A landscape with many valleys, sampled at points; each row gives a point and its height.
From any point a ball rolls to the lowest of the 2 points nearest to it. It stops when none of these is lower. Distance is the straight distance between rows; heights are no part of it.
z718: [  9  12  17 -14  18  24 -38  -4 -26  31  11  14  25 -17  -9  17  37 -29
   6  21 -17  11  13   9 -22  -8  23 -21 -31  -9  28 -39 -32  17  20  14
  -7  -2  -1]  h=79.9
z829: [-36  25  17   2   5  39 -54 -28 -18  61  31   0 -13 -21  14  10   0 -30
  20 -28   6  -5   1   3 -28  23  41  -1 -17  -7   2 -55  -8  -1  36   3
  -5   2 -15]  h=19.1
z194: [ 32  11  29  13  -5 -27  21 -15  34 -27  -4  23  31  25   0 -51  -3  29
   1  -2   3   7 -26  15   2   7  11  16  45 -18  -1   2 -23  -7  -9   2
  14 -23  -9]  h=50.0
z201: [  4 -22 -37  -8 -11 -16  34  39  16 -28  -8  -2  -9  -6 -22  26  17  34
   6  25  27 -11 -20  -8  29 -19 -55   0   5  -3   2  55  19   9 -31 -29
   3  16  15]  h=42.6
z373: [ 30  32  45  13   0  13   8   1   9 -18 -12 -11  27  -8  29 -16  -8 -36
   5  19 -54  26  42  16 -17 -13  28 -24 -35 -16   0 -31 -27   6  17  31
  -1 -10  20]  h=28.7
z327: [-26   3 -32 -13  60   7  35  61  18 -17   7  -8  -3 -14 -45  11  34  29
   0  56 -14 -12   2 -48  50 -24 -32 -41 -26  -4 -18  86  26  18 -43  -1
  -8  15   3]  h=54.0
z110: [ -6   9  37  32 -19  -1  24  37  14 -31 -28  24 -18   6  -9  11 -16  14
 -33  -2 -25  40  29 -23  16  -7  16  13   1  42  -8  17  27 -47  -2  -8
 -68 -14   9]  h=28.1
z3: [-13  27  16  11   4   1  -1 -17  10 -12   4  31  -8  -2 -11 -31 -21  -1
   0 -21   3  24   3  -9  -3  30  22  21  12  -1   3 -11  14 -27   8 -10
 -12 -11 -13]  h=43.7
z309: [-39   1 -36 -20  28  10 -18  16 -15  22  21  12  -6 -10 -41  33  49  32
   3  29  36 -19 -25 -15  10   2 -16  -4  -1  -5   9  33  23  16 -11 -23
   2   9  -5]  h=32.7
z234: [-25 -46 -54  -2 -32 -12 -10 -17 -17  40 -15  13 -69 -16  -5  19 -24  -5
   1 -55  55 -16 -29   6  -3   7 -18  36  28  30   9 -11  29   8  -2 -34
  -5  15 -37]  h=48.4
z870: [-20 -24 -39   1 -30   1 -18 -35 -18  37  -6  -3 -46 -18  11   3 -31 -14
   1 -64  45 -22 -26  11 -14  10   1  29  26  17  -6 -22  23  -3   6 -25
   4  18 -28]  h=45.8
z381: [ 66 -13  22 -17   9 -42  37  -9  26 -62  -7  15  12  37   4 -19 -25 -15
 -10  15  -2  21  15   2   4  13 -18  27  22   8  15  16 -21  11  22  30
   5   1  12]  h=59.2
z541: [-25 -17 -28 -25  23  15  14  42  -2   7   7  10 -51   2 -36  53  -5  -6
 -14  -2  16  16  11 -27  23   5 -17  15 -35  47  28  32  44   7   4 -16
 -34  25   1]  h=43.5
z781: [  4   3  52  13  10  10  30  47  38 -56 -22   1  14  26 -10  -1 -28   6
 -22  17 -51  40  36 -30  27 -20   2 -16  -5  22 -11  32  12 -33   7  41
 -59 -24  21]  h=11.5
z393: [-30  13 -17  31 -20  15  20  22  23  -1 -11   1  -1 -33  -4  -6   7  39
   2 -14   9  -8 -30   1  16  -9  -6  -3  11 -17  -7  24  21 -19 -39 -41
   2  -4   0]  h=62.0
z501: [-35  49  16  46 -22  16   9  -4  26 -10 -22  -4 -19 -18  39 -26 -40 -11
   2 -18 -35  15   9   2   6  21  33  10 -13  -7 -20 -11  27 -37  -8 -20
   7 -10  12]  h=23.3
z968: [ 14  10  10 -38  47 -43   7 -35   4 -43  31  50   4  40 -44 -45 -13  -4
  -5   8  11  30  -3 -20   0  42  -3  30  35   2  16  -6 -30 -15  23  19
   1 -26 -25]  h=46.2
z663: [-16  24  14  22   2   3  17  18  28 -10  -7  24  24  -5 -33 -29  14  51
   2   7   1  10 -27  -6  21  -7   2  -5  20 -22  -3  27   6 -24 -26 -16
 -17 -25  -9]  h=59.7
z961: [ 22 -14  10   8 -39   5  -1  18 -21  -9 -35 -26 -14 -31  13  42  -4 -21
 -33 -16   3  17  24  20   0 -20  11   9   2  21 -10 -20  -3  -5  22 -15
 -48  21  15]  h=31.2
z496: [  1 -28 -52 -35  17  -1  -2 -23 -13 -14   9 -12 -37  24   6   3 -21 -14
   4   1  32 -30   0   5  -5  44 -48  17 -19   4  28  18  21  38   6   7
  57  22  10]  h=32.9
z626: [-29  15  24  35 -12   6  -2  12  14 -24  -5  24 -68 -10  20  16 -46 -50
 -15 -21 -34  54  52 -21   0  17  21  33 -18  61 -18 -22  40 -49  17   0
 -43   0   8]  h=33.7
z498: [-38 -16 -80 -26  36  10  27  44  -4  -6  11 -37 -49  -4   5  42  11   7
  -6  22  19 -21  -9 -20  29  -1 -49 -22 -45  12  14  57  40  42 -35 -11
  41  19  18]  h=56.1
z236: [ 16  22  34   2   6  32 -15  21   3 -11 -11 -11   7 -25   7  20   7 -28
  -8  20 -44  29  41   2  -4 -17  24 -22 -46   1   1 -25 -12   1  21  31
 -31   5  30]  h=23.0
z504: [ -3  12  12 -47  57 -32  14  -1   8 -47  23  42   9  53 -60 -34   0  14
  -9  14   0  40  14 -32  14  24   0  14  15   1   9   7 -15 -31  22  20
 -21 -37 -19]  h=42.1
z568: [ -9  21   7 -40  62  24   0  21   8 -29   3  -1   5   6 -30  10   0 -14
  -1  31 -33  26  38 -29  14   3  -4 -25 -49   1  19  26  12   3  14  38
 -14   7  19]  h=44.9
z954: [ 35  -7  28  35 -34 -12  40  19  26  -9 -19 -42  43 -10  29 -22  19  21
  -3  32 -40 -23  -3  27  -2 -58  -8 -37   7 -42 -21   3 -23  29 -17  16
   6   1  12]  h=34.9
z260: [-25  31  40  -9  25  -1  -7   6  -1 -33  10  35   2  22 -40 -25  -7  -3
  -6   4 -27  58  40 -33   4  24  30   6  -8   6  -9 -19   0 -49  20  20
 -50 -40 -14]  h=30.0
z580: [-32  23  50  33   4 -15  18  10  30 -42  -9  37   2  36 -21 -52 -25  34
 -21  -6 -23  54   4 -19  25  21  33  16  29  17 -27  -1   7 -66  -1   1
 -37 -71 -20]  h=7.3
z395: [ 38  -8  53  34 -23 -10  43  29  33 -47 -33 -12  17  16  25 -12 -20  11
 -28  13 -25  19  19  16  13 -22   3   4  21  13 -15  15  -2  -9   9  20
 -28  -6  17]  h=39.4
z639: [ 48 -22  26  22 -67 -26   8   6 -29   5 -43 -37  42 -16  41  17  11   8
 -30  -8   1 -11   2  50  -8 -51  18  -6  40   9 -40 -25 -23  -5   0 -30
 -35  15   3]  h=30.9
z244: [ -5  28  33  16 -15  16 -43 -43 -16  39  16  -2   3 -23  31 -12 -18 -47
  17 -41  -1   3   9  14 -31  17  51   9   6   3 -17 -59 -11 -16  28   0
   5   0 -12]  h=26.6
z391: [ -6 -18 -37  -9 -32   1 -26 -48 -20  42   2 -35 -14 -11  25  -9 -34 -15
   9 -66  35 -39 -25  16 -23  13   3  21  17  -5 -11 -22   8  -3  -2 -15
  42  18 -11]  h=42.8
z304: [ 38  24  39  18  -1 -33  20 -39  30 -12  12  11  46  29  23 -74 -15  10
  12 -11 -18  -1 -24  21  -2  14  29   8  42 -20  -7 -13 -35 -12  -8   8
  42 -36 -13]  h=52.3
z519: [ -8   4 -18 -22  21  14 -19 -21 -10   2  15   6 -15   0  -9  -1  -2  -7
   6  -1  17  -9  -1  -2 -11  31  -1   7 -16  -8  24  -4   9  19  16   4
  18  13  -2]  h=41.6
z151: [ 40  -7   7  12 -37  -3  31  17  13 -21 -29 -49  23 -16  31  -4   4   4
  -3  13 -25 -15   8  25  -6 -42 -13 -27  -4 -32 -18   3 -13  30 -10  11
  10  10  26]  h=37.3
z941: [-37 -54 -65 -27  23  19 -31 -30 -17  43  14 -17 -75  21  20   8 -35 -17
  15 -25  43 -33   2  10 -15  53 -15  25 -17  22  13 -17  17  49  21   7
  34  15  -9]  h=22.0
z80: [ -4  11  16  25   8  -9   9  22  15  19  10   5  54 -23 -23 -17  63  43
  21  53 -27 -17 -25  -8   5 -50  -5 -59  14 -56 -20  15 -31  13 -38   7
  -2 -15 -20]  h=44.2
z595: [ -3   7  -9 -50  69   7  17  16  14 -42  12  11 -15  29 -26   5 -18 -16
   0  24 -10  19  27 -32  21  22 -21  -7 -36  14  31  46  27  13  11  30
   6  14  15]  h=41.1
z937: [ 27  -8  11 -16 -13 -16 -11   0 -19   4   0  21  25  -1 -30  28  41  12
   0  26  18  -3  -8   4  -8 -21 -10   2  16 -13  17   0 -23   9   9  -7
 -20   9  -2]  h=64.8
z777: [ -7  14  34  12  15 -10  28  38  29 -27 -15  28  23  18 -47 -29  19  52
 -14  18 -19  24  -6 -25  26 -12   2  -4  17 -12  -9  32   6 -31  -9  11
 -41 -40  -7]  h=57.2
z104: [-16  30  70  16   5 -10  -7  13   2 -25  -8  35  23  32 -28 -35   1  21
 -18  11 -32  57  27 -17   6   3  37   1  12   4 -25 -16  -7 -58  17  11
 -61 -64 -18]  h=21.3
z696: [-28 -41 -81 -34  20  -2  19  34 -17   5  11 -23 -59  15  -1  48  -2   3
  -7  12  37 -19 -12 -13  20  13 -60   5 -36  24  30  42  40  39 -19 -13
  39  27  10]  h=54.7
z524: [-30  22  22  27  -5   1   4  -2  11 -22  -8  29 -42  -5   1 -13 -37 -20
 -12 -26 -10  44  27 -15   5  24  29  35   2  31  -8 -14  27 -38   9 -13
 -36 -10  -8]  h=39.1
z854: [ -9  -9 -16 -16  11  15 -11  -7  -8  -7   7  11 -42  -3 -14  15 -18 -22
  -4 -12  21  10  19  -1  -4  26   0  27 -12  22  20  -4  24  14  23   0
 -13  15  -5]  h=43.8
z714: [-80   9 -26  -8  53  43 -18  17   6  35  25  13 -68   2 -22  24  -8  -7
   8  -2   7   9  12 -23   7  39  29  16 -51  40  16 -11  40  14  20 -11
 -21   5  -8]  h=28.2
z980: [-20  35  17 -12  15  13 -39 -35 -14  59  33  34  41   2  -6 -16  26   5
  21  -6   6  -5 -30  -8 -24   8  26 -27   4 -23  17 -21 -29 -15  -2   8
  26 -14 -32]  h=68.6
z492: [  6 -14  16  30   7  -3  49  71  47 -30  -9 -11  19  -4 -33  -3  22  48
  -3  44 -33  -8   2 -15  33 -55 -30 -32  13 -20 -23  62   6   1 -25  26
 -32  -4   8]  h=27.1
z771: [  2   3 -21 -15  12   6 -20 -12 -20  21  17  -9  28 -12  -1   9  41   3
  12  27  -5 -36 -14   5 -17 -11 -17 -31 -20 -33  15   4 -21  33  -9   3
  34   8   7]  h=78.2
z18: [ 42  -2  13  16 -31 -15  30   0  18 -28 -24 -26  21   5  28 -22 -12  13
  -4  -1  -6  -8   1  23  -3 -15  -4   0  10 -19  -8   8 -10  12  -8   0
  12   5  12]  h=39.8
z809: [-41  24  -5  27  27  22  14  60  14   2   2   5  14 -39 -49   1  49  50
  -2  41 -29  -4 -13 -38  33 -32  -2 -39 -12 -30 -30  44  15  -7 -36 -15
 -39 -16  -4]  h=48.5
z803: [ -7  22  -6  16  -1  11  16 -33  10 -23   1  -7 -38  -4  36 -32 -59 -40
   9 -40  -4   7  20   6 -13  43  21  30 -12   0  -7 -24  21  -7  14  -5
  27   3   5]  h=33.4
z215: [ 29 -10 -21 -25   5 -24 -19 -64 -17  -1  19  19  -1  22   7 -24 -16 -21
  16 -20  26 -36 -14   9 -21  36 -15  32  15  -9  14 -12 -13  12   9   7
  57   8  -6]  h=5.0
z867: [ 15 -33 -41   1 -54 -30  26  22   5 -27 -21 -31   5  -9   2  16  15  36
  11  10  29 -24 -26   9  14 -33 -57   3  35 -15 -17  25   1   7 -36 -34
  21  14  17]  h=39.6
z607: [ 30  24  32  17  -7 -24   0 -59  17  -2  20  13  31   8  34 -65 -36 -14
   8 -40  10  -1 -17  16 -13  27  41  21  43  -8 -15 -18 -23 -23  -3  -5
  34 -22 -19]  h=54.8
z394: [-48  20 -26   9  53  21  33  63  21  -7   1   0  -7 -26 -46   3  30  36
  -2  36 -25  -2  -4 -50  45 -23 -14 -42 -33 -14 -22  65  35   0 -49 -14
 -16  -5   1]  h=51.7
z523: [ 28  24  25  10   4   8   3  -1   4   6  -6  -9  40 -12  10 -13  22 -15
  16  34 -55   2  15   9 -14 -26  11 -44 -36 -35   9 -21 -37  26  -4  23
   6  -5   3]  h=33.5
z688: [-11 -23 -14 -19  21  18  -4  21  -7  -1   7  14 -49   4 -27  42 -13 -25
  -8 -10  15  22  26 -14  10  14  -9  22 -28  47  25   8  31   6  26   2
 -47  25   2]  h=40.2
z268: [-27  28  10  58 -58  12  20  15  16   3 -40 -29 -22 -28  57  -3 -31   5
 -18 -32 -23   6  -3  19  10  -9  33   6  -4  10 -39 -20  24 -36 -22 -47
  -3  -4  12]  h=14.7
z366: [-16 -10 -44 -12  -7   1 -27 -10 -22  34  31 -20  27 -24   3  26  60  22
  12  21  16 -58 -37  -2 -14 -21 -32 -39   3 -38  -5  10 -18  22 -27 -16
  38  15   4]  h=77.5
z774: [ 46 -14   2 -14   4 -32  45  -1  32 -61 -10  13 -11  32  -3 -15 -34   4
  -3   4  12  19  -1  -5  15  14 -33  25  14   7  16  34   3   8   8  17
  13   6  13]  h=57.8
z542: [ 18  -8   6  -6 -17 -10 -34 -21 -25  30   6  23  17  -8 -15  19  29   2
   1  -1  35 -13 -20   6 -26 -10   2   9  29  -7  15 -12 -15   2  10 -12
 -12  11 -15]  h=65.9
z857: [-20  13  18  19  23 -21  36  12  50 -48  -4  37   4  33 -35 -65 -21  50
  -9 -12  -6  41 -20 -15  37  22   8  22  35   4  -3  17   1 -46 -17  -6
  -9 -59 -18]  h=21.9
z428: [  7 -14   6  -1 -15  14  -3  27  -7 -14 -18  -6 -34 -23  -6  51 -14 -28
 -23 -14   2  29  33  -3   7 -15  -3  14 -23  37  10  -8  13  -4  26  -1
 -61  25  14]  h=35.3
z722: [  9  -3  40  26  10   6  48  59  51 -47 -14 -13  16  18 -15   0 -11  26
 -13  24 -53  16  19 -31  32 -39 -16 -24  -1   1 -10  50  15 -11 -10  43
 -42 -10  23]  h=20.2
z992: [ 45 -13 -10 -25  12 -12 -10 -54 -21  -8  19  -1 -10  13  20 -23 -24 -50
  14 -15  10 -18  19  19 -36  38  -7  27  -7  -3  17 -27 -16  27  22  25
  48   9   0]  h=13.4
z851: [ 75 -12  31  -2  -9 -21   8 -12 -12 -11 -16  14  41  18  11   0  12 -42
   5  29 -28  14  28  30 -22 -23   3  -1  -4   9  29 -22 -54  17  14  21
   5  -1  10]  h=62.1
z378: [ 20  19  16  11 -13  -2  -4 -10  -2  36   9   4  57 -16   8  -8  47   0
  19  29 -37 -15 -20  12 -19 -40   3 -51  -5 -39   3 -11 -41  19 -23  -5
  13  -7 -10]  h=37.6
z757: [-45 -44 -58 -30  35  21 -29  -2 -18  44  21  -8 -73  19  -7  39  -1   4
   3   4  49 -25  -7  -1   1  37 -16  15 -22  34  24   8  30  49  11  -7
  10  19  -4]  h=11.1
z131: [ 45 -11  22   2 -23   3  33  26  14 -49 -35 -30   7  -7  26  22 -25 -20
 -17   2 -16  17  32  11   5 -24 -15  -6  -7   7  -4  14  -4   9  14  20
 -21  17  32]  h=42.2
z989: [  6  27  63  29 -19   3 -21  18 -15  23 -10  32  54  -9 -12   3  41  22
 -11  17 -19  25  -2   5  -5 -29  35 -25  25 -12 -11 -19 -28 -24   1  -7
 -54 -25 -18]  h=83.5
z198: [ 36  12  63   8  -8  -5 -32 -17 -33  22  -9  39  36  -6  -1   1  18 -41
  -5  10 -17  38  29  25 -23 -14  48   3  13  18  13 -54 -44 -17  21   6
 -39 -19 -15]  h=81.7
z690: [ 28  23  64  27 -21  -1 -20  -6 -22  26  -8  25  52  -3  10  -4  27  -9
  -1  12 -32  26   5  22 -17 -25  45 -21  10  -2   0 -41 -45 -20  10  -3
 -36 -27 -13]  h=82.6
z729: [-62   2 -14   4  17  53 -59 -30   1  68  27 -13 -49 -17  15  20 -18 -23
  23 -31  23 -11  -1   6 -21  34  38  10 -21  12  -6 -56   7  18  44   1
 -12   9 -11]  h=7.4
z478: [ 23  35  39  24 -37  -5 -28 -43 -15  56   4 -25  47 -14  71 -21 -27 -34
  11 -50 -13 -14  -6  33 -26 -13  68 -16   8  -7 -43 -44 -18 -30   1 -14
  23  -3  -8]  h=30.1
z44: [  7  36  35  19   7 -16   4 -51  10 -20  17  21   6   5  24 -64 -47 -38
   9 -34   0  22  11   6 -11  45  44  34  31   1 -21 -36 -14 -26  11   4
  17 -25 -21]  h=52.8
z755: [-10 -61 -65 -37  15  -1 -33 -40 -32  20  13 -16 -57  31  19   7 -25 -19
   8 -12  43 -48  -2  11 -14  53 -42  31  -7   8  19 -11  12  46  17  18
  51  25  -3]  h=27.9
z435: [-22 -46 -74 -20 -30  -3 -28 -27 -35  45   5 -20 -27  -1   4  24   0   8
   7 -35  56 -41 -39   2  -7  15 -34  20  22   2   0  -6  18  14  -9 -22
  36  23 -14]  h=74.7
z835: [-14  13   9   8  19  -9   2  26   8  10  10  24  51 -13 -47  -6  68  57
  20  49   0 -11 -35 -14  12 -34 -11 -33  27 -41  -7  32 -18  -2 -33  -7
 -13 -13 -16]  h=41.2
z321: [-26  13  -1  10   7  16  20  18  24 -28  -5   8 -65  -1  18  20 -55 -48
  -3 -29 -29  38  46 -22   3  21   5  22 -46  46   8  -9  41 -20  14   8
 -14  13  17]  h=27.4
z544: [-18  40  15  -9  47  24  -2  20   1  -9  -2   1  19 -13 -28 -10  19   8
   4  36 -37  16  14 -22   9  -7  10 -36 -42 -30   0  13   2   4   2  22
 -12  -8  -2]  h=48.6
z866: [ -3  17  -3 -23  35  10 -45 -44 -31  58  41  28  37  17   4  -7  37 -14
  27  13   0 -32 -25   0 -33  18   3 -27 -17 -13  39 -18 -33  13  -4  15
  55  -9 -22]  h=70.1
z606: [ 15 -10  25  41 -16  -8  41  48  42 -26 -15 -27  27 -16  -2 -17  28  39
  -3  39 -32 -12  -3   4  20 -56 -24 -33  14 -34 -19  34  -4  17 -21  21
 -16  -1   9]  h=31.3
z119: [-16  23  42  -4  32   5  11  39  16 -27 -10  17  25  21 -53 -23  16  31
  -3  32 -45  37  25 -34  22 -22  11 -25 -17 -19 -14  18   5 -36   1  28
 -50 -39  -1]  h=54.3
z52: [-17  25  12 -23  47  -5   4   5   4 -23  13  37   8  25 -50 -23   3  18
  -3  12   0  32  10 -27  10  24   9   6  -5  -6  12   9   5 -22  12   7
 -22 -25 -15]  h=37.5
z692: [-18  32   6  26 -10  13  10  -2  16 -16 -15 -18 -29 -13  37 -11 -43 -29
   3 -23 -26  19  25   4  -9  19  23  13 -26   3 -11 -19  20 -13  13  -7
   3   3  17]  h=28.5
z549: [-21 -56 -35 -28  22  14 -74 -52 -45  77  32   3 -17  31  16  20  20 -10
  18  -1  43 -62 -13  11 -30  32 -15   7  -4   7  18 -27 -20  38  22  21
  40  16 -16]  h=72.5
z377: [ -3  -5  53  20 -10   7  19  50  24 -44 -24  15 -14  12 -14  28 -31  -2
 -29  -1 -46  51  44 -36  25 -18   8  -3 -10  60 -12  33  23 -53   2  12
 -80 -16  26]  h=21.7
z105: [ 43  11  12   7 -31 -26 -15 -58 -15  44  10 -12  52   6  50 -32 -21 -19
  15 -51   6 -32 -24  29 -27 -12  36  -3  25  -9 -20 -18 -25 -17 -10 -14
  51  -4 -10]  h=24.2
z689: [-20   8 -15   0  -4  -2 -13   8  -4  14  14  19  26 -19 -36  14  45  43
  12  22  34 -18 -40  -6   8 -18 -20 -11  28 -27   1  24  -3   0 -23 -26
   1   4  -7]  h=37.0
z15: [ 16   0  35  44 -21 -16  47  33  45 -47 -27   7   4  21   5 -27 -23  34
 -22   1 -16  26  -3   7  25  -8   0  14  29  19 -11  24  14 -27 -11  -2
 -24 -28   4]  h=35.8
z657: [-15 -40 -60 -11 -29 -14   8   6 -17  17 -15   2 -59  -5  -8  28 -15   2
  -6 -34  45  -5 -16   2   4   5 -39  34  11  26  18   3  32  13 -12 -32
   4  21 -20]  h=50.7
z538: [-21   7   4 -18  37  40 -11  17  14 -25  12  -9 -50  -5  -2  30 -38 -52
   5  -7 -24  37  56 -13   5  23   4  11 -54  39  11 -16  29  -2  36  33
 -22  24  24]  h=18.8
z424: [-30 -55 -72 -25 -33  -9 -52  -8 -54  51  31 -30  10  -4   5  57  68  26
  10  11  50 -70 -48  -5  -8 -18 -54 -18  25 -14 -10  -9 -12  12 -14 -18
  42  20  -2]  h=76.1
z148: [  3  19  38  23 -22   8  -6  21  -5   6 -12  12  28 -26 -15  12  31  30
 -14  14 -13  17   0   0   0 -23  23 -11   9 -15  -5  -8 -13 -13  -2 -11
 -48 -10   4]  h=84.3
z273: [-20  34  42  21  13  17   7  32  20 -19 -16   5  17  -3 -20 -19   9  19
  -3  30 -53  29  21 -23  15 -17  19 -29 -22 -24 -16   8   5 -24   3  24
 -38 -33   9]  h=51.8
z423: [ 32   6  38 -11  11   7 -32  -8 -33  28   7  40  32  -3 -23  15  35 -35
   9  20 -19  28  23  13 -24 -16  26 -10  -9  10  34 -44 -43   3  22  18
 -30  -7 -14]  h=80.7
z38: [ 10 -20 -50 -11 -25   4  35  19   0 -25 -20 -33 -27 -10  13  25 -25  -7
  -9 -14  12   0   6   1   3  -6 -40   0 -18   0  11  18  18  20 -11  -9
  17  23  22]  h=54.9
z222: [  1   6  -4 -25  28  27 -22   3 -18  15   8  -8  12 -19  -5  25  35 -19
   1  32 -19  -6  14   1 -13  -6  -2 -26 -48 -20  24 -14 -19  36  12  23
   2  11  12]  h=79.0
z822: [ 33  -9  21  22 -58  -2   3   5 -26  -6 -45 -41  14 -30  40  27  -6 -11
 -35 -17  -5   1  18  35  -6 -30  23   4  15  13 -33 -31 -13  -7  11 -23
 -34  16  10]  h=27.2
z364: [ 24  14  18  -6  23 -36  17 -40  14 -45  21  39   0  23  -8 -60 -31 -17
  -9 -15   8  30   8  -9  -4  46  18  41  41   3  -2 -22 -27 -19  13  13
   5 -26 -21]  h=49.5
z775: [ -5  43  34  28 -30   5 -22 -36   2  29  -2 -15  24 -19  55 -28 -31 -21
   9 -41  -3   2  -5  23 -19  10  56  -1  10 -11 -29 -36  -3 -33   5 -16
  19  -4  -8]  h=32.2
z895: [-21 -63 -78 -27 -39 -15 -41 -25 -54  38  17 -29  -9  12   8  33  24  20
  14 -13  55 -63 -51  -6  -1  -1 -57  10  29  -3 -10  -9   4   9 -12 -12
  54  24   2]  h=75.5
z187: [-16 -39 -75 -24 -21   2  13  16 -22  11  -9 -30 -54  -4   8  41 -17   1
  -4 -18  34 -13 -12  -2   3   8 -45  16 -18  18  17  11  34  32 -14 -25
  24  26   1]  h=52.7
z176: [ 36 -17 -16  -2 -42   5  32  21  -3 -30 -37 -65   4 -23  42  23 -19 -14
 -20  -7 -18   2  21  15  -7 -35 -22 -16 -16 -11 -11   0  -7  22   1   9
   2  22  39]  h=39.7
z994: [  1   1   9  23   9 -23  52  24  62 -46 -16  28  -3  23 -20 -47 -24  48
  -5 -10   4  28 -31   1  40  10 -10  29  33   6   6  37  10 -29 -28 -13
   3 -40  -7]  h=29.5
z409: [ 27 -11 -24  -9 -16 -14  39   5  12 -38 -18 -10 -19   8   5   2 -29   2
  -1  -7  16   3   0   3   4   8 -39  17   1  -1  10  30  17  13  -6  -2
  23  18  11]  h=56.2
z189: [ -5  27   1  26 -39  -2  -6 -39   1  14 -11 -37  -4 -20  62 -34 -55 -23
   5 -62   1 -10  -4  30 -10  14  43  14  12  -4 -39 -26  15 -25  -8 -26
  33   5   1]  h=36.4
z859: [ -7 -18 -23 -25  19  13 -63 -57 -37  79  41   7  21  21  24   7  26 -16
  23  -5  16 -58 -23  11 -43  24  -4 -17 -16  -6  33 -24 -33  22   8  20
  54   8 -17]  h=71.3
z641: [-41  14 -49 -21  51  16  21  39   7 -10  12 -13 -28  -8 -23  24  20  13
  -6  35   0 -12  -4 -29  30   2 -27 -31 -42   0  11  59  36  32 -26  -5
  15  17  15]  h=56.5
z133: [ 48 -33   5  16 -76 -39  18   6 -12   1 -32 -46  49  -3  38   6  19  27
 -10   1   8 -28 -18  46  -2 -62  -9  -3  58  -1 -41 -12 -25   4 -20 -28
   2  16  10]  h=34.3
z499: [-38 -52 -52 -28  12   7 -50 -34 -40  55  21  -3 -32  17   3  29  16   7
  10  -3  58 -57 -33   3  -8  30 -29  10   8   3  14  -2   4  31   8   0
  38  23 -10]  h=73.7
z439: [ 50  -7   1  -3 -38 -38 -11 -56  -6  27  15  -7  54  16  31 -27   5   6
  30 -27   8 -48 -38  25 -20 -18  -1  -3  30 -19 -11  -4 -35  -5 -25  -6
  64   1   1]  h=18.9
z448: [ 48 -43 -30  -6 -72 -40  18  -1 -20 -15 -28 -51  23   2  23  15   7  19
   2  -3  20 -25 -16  23  -3 -37 -39  11  43 -12 -25  -4 -11  11 -20 -21
  25  18  21]  h=37.1
z769: [  1   0 -29 -39  47   6  18  -1   6 -35  14   3 -33  22  -9   6 -25 -19
   3  12  13   4  16 -12   5  40 -32  10 -35  13  31  32  28  28   8  18
  30  20  11]  h=37.4
z71: [-70 -24 -57 -23  51  21 -20  12 -19  52  25  13 -62  18 -26  36  19  25
  -2   9  50 -28 -24 -12  18  35  -6  11 -16  31  27  29  38  32  -9 -23
   7  12 -14]  h=20.3
z146: [ 11   1 -23   3 -26  -9  -3 -60 -10  15   0 -27 -11 -11  37 -37 -50 -23
   4 -68  22 -28 -18  22 -19  23  19  26  16  -2 -16 -19  10 -12  -8 -21
  46   8  -7]  h=40.1
z618: [ 85 -15  36 -10   1 -48  20 -28   2 -39  -8  20  21  28  11 -17 -12 -41
  -3  13  -8  19  24  14 -14   1   2  28  26  16  11 -18 -45  10  25  28
   9  -8  -1]  h=60.6
z938: [ -7 -23 -37 -26   7  -3  18  33  -6  -6   1   6 -26  -4 -30  44   5   8
 -11  10  26   1  -2 -21  17  -6 -40   9 -11  18  24  39  32  14  -7 -21
 -16  25   6]  h=45.7
z996: [  2  20  23  -3  -8   0 -33 -33 -16  47  18  32  31  -4  -8  -7  19  -2
  10 -20  26  -3 -28   2 -26  10  23  -2  31 -14   9 -16 -22 -25   7  -7
   6  -5 -28]  h=67.2
z959: [-47 -14 -46 -35  57  14 -14  27 -23  25  23   5 -37  17 -47  43  42  17
 -10  41  40 -21 -10 -22  29  17 -16   3 -21  29  22  50  38  30 -12 -11
   0  16   3]  h=27.3
z452: [ 29   5  24  28 -15 -24  16   1  24  18   0   5  66   8   1 -31  50  31
  27  33 -26 -24 -35  14  -8 -47  -8 -35  28 -38  -4   7 -40  14 -32   3
  22 -19 -13]  h=41.3
z936: [-31  29  13  14  24  19  -7  39  -4  19   4   9  30 -32 -47   4  54  38
   0  40 -22  -1 -11 -25  15 -33   9 -44  -5 -41 -22  21  -3  -9 -20  -3
 -38 -16  -5]  h=45.3
z72: [-63  -1 -17  -5  36  42 -39 -12  -3  45  25   5 -60   1  -7   9 -18 -17
  18 -15  21   0  10  -3 -13  44  28  18 -21  23  13 -34  23  18  34   1
 -12   7 -13]  h=19.0
z918: [  7  15  17  26 -19  -6  10 -16  19 -15 -14  13   6  -5   8 -33 -19  14
  -8 -24  12  10 -14  10   5  13  18  16  30  -4  -6   0   4 -19  -9 -19
   0 -11  -6]  h=47.0
z751: [-20  12 -20 -12  19  16  -5 -36   1  -4  15  -3 -34  -3  12 -24 -33 -22
  13 -28  11 -11   0   1 -19  50   5  21 -19  -7  14 -12  17  15   8   4
  42   9  -1]  h=38.1
z338: [ 57  -6  33   1 -16 -23   3  -7  -9   1  -9  23  44   9  -7   5  34  -7
   2  26 -11   8   1  18 -12 -28   4  -2  17  -5  16 -15 -42   8   9   9
 -16  -5  -2]  h=63.4
z175: [ 18   8  21  41 -53  -1  14   0  -1  -7 -39 -32  10 -15  52  -5 -23   4
 -19 -26  -9  -4   4  33  -1 -15  29   4  15   1 -39 -21   4 -16  -6 -30
 -16   4  12]  h=22.1
z947: [  0  -1   1 -22  20  45 -19  11   4 -15   1 -38 -31 -22  14  41 -16 -54
   1   1 -21  20  44  10  -2   1   2  -7 -60  16  16 -32   2  20  41  36
  -7  25  35]  h=8.0
z362: [-29 -33 -70 -23 -31  -1 -45 -17 -29  52  41 -39  30 -26  18  34  62  33
  15  -8  40 -73 -55  -7  -9 -20 -46 -36  24 -22 -16  -2 -14  -3 -31 -17
  66  18   3]  h=76.7
z118: [ 29  -6  17 -16   9  32 -23  21 -15  -5 -10 -20   4 -28  -2  43  16 -46
 -10  15 -31  21  45  22  -4 -24   8 -18 -54  13  17 -36 -31  20  28  38
 -24  19  32]  h=17.1
z261: [ 42 -11  -5 -12 -23 -33  -1 -47  -3  -8   3   2  20  11  16 -26  -4  -3
  13 -11  20 -29 -27  17 -16   6 -17  16  23 -21   2   1 -24   7 -11  -8
  52   8   4]  h=13.1

Call two points neighbours if one is among the 2 nearest of the other. Go from one point of each pair to the other, from neighbour to neighbour, staying as low as possible. Name the highest point that can't be avoided.
z729 and z822 | z751
z688 and z580 | z641
z729 and z215 | z775
z947 and z757 | z80

Where does a ball stop that starts at each point below?
z364 | z580
z607 | z947
z523 | z947
z519 | z268
z938 | z822
z18 | z781
z131 | z580
z222 | z215
z524 | z947
z866 | z215
z176 | z781
z777 | z757
z618 | z215
z187 | z215
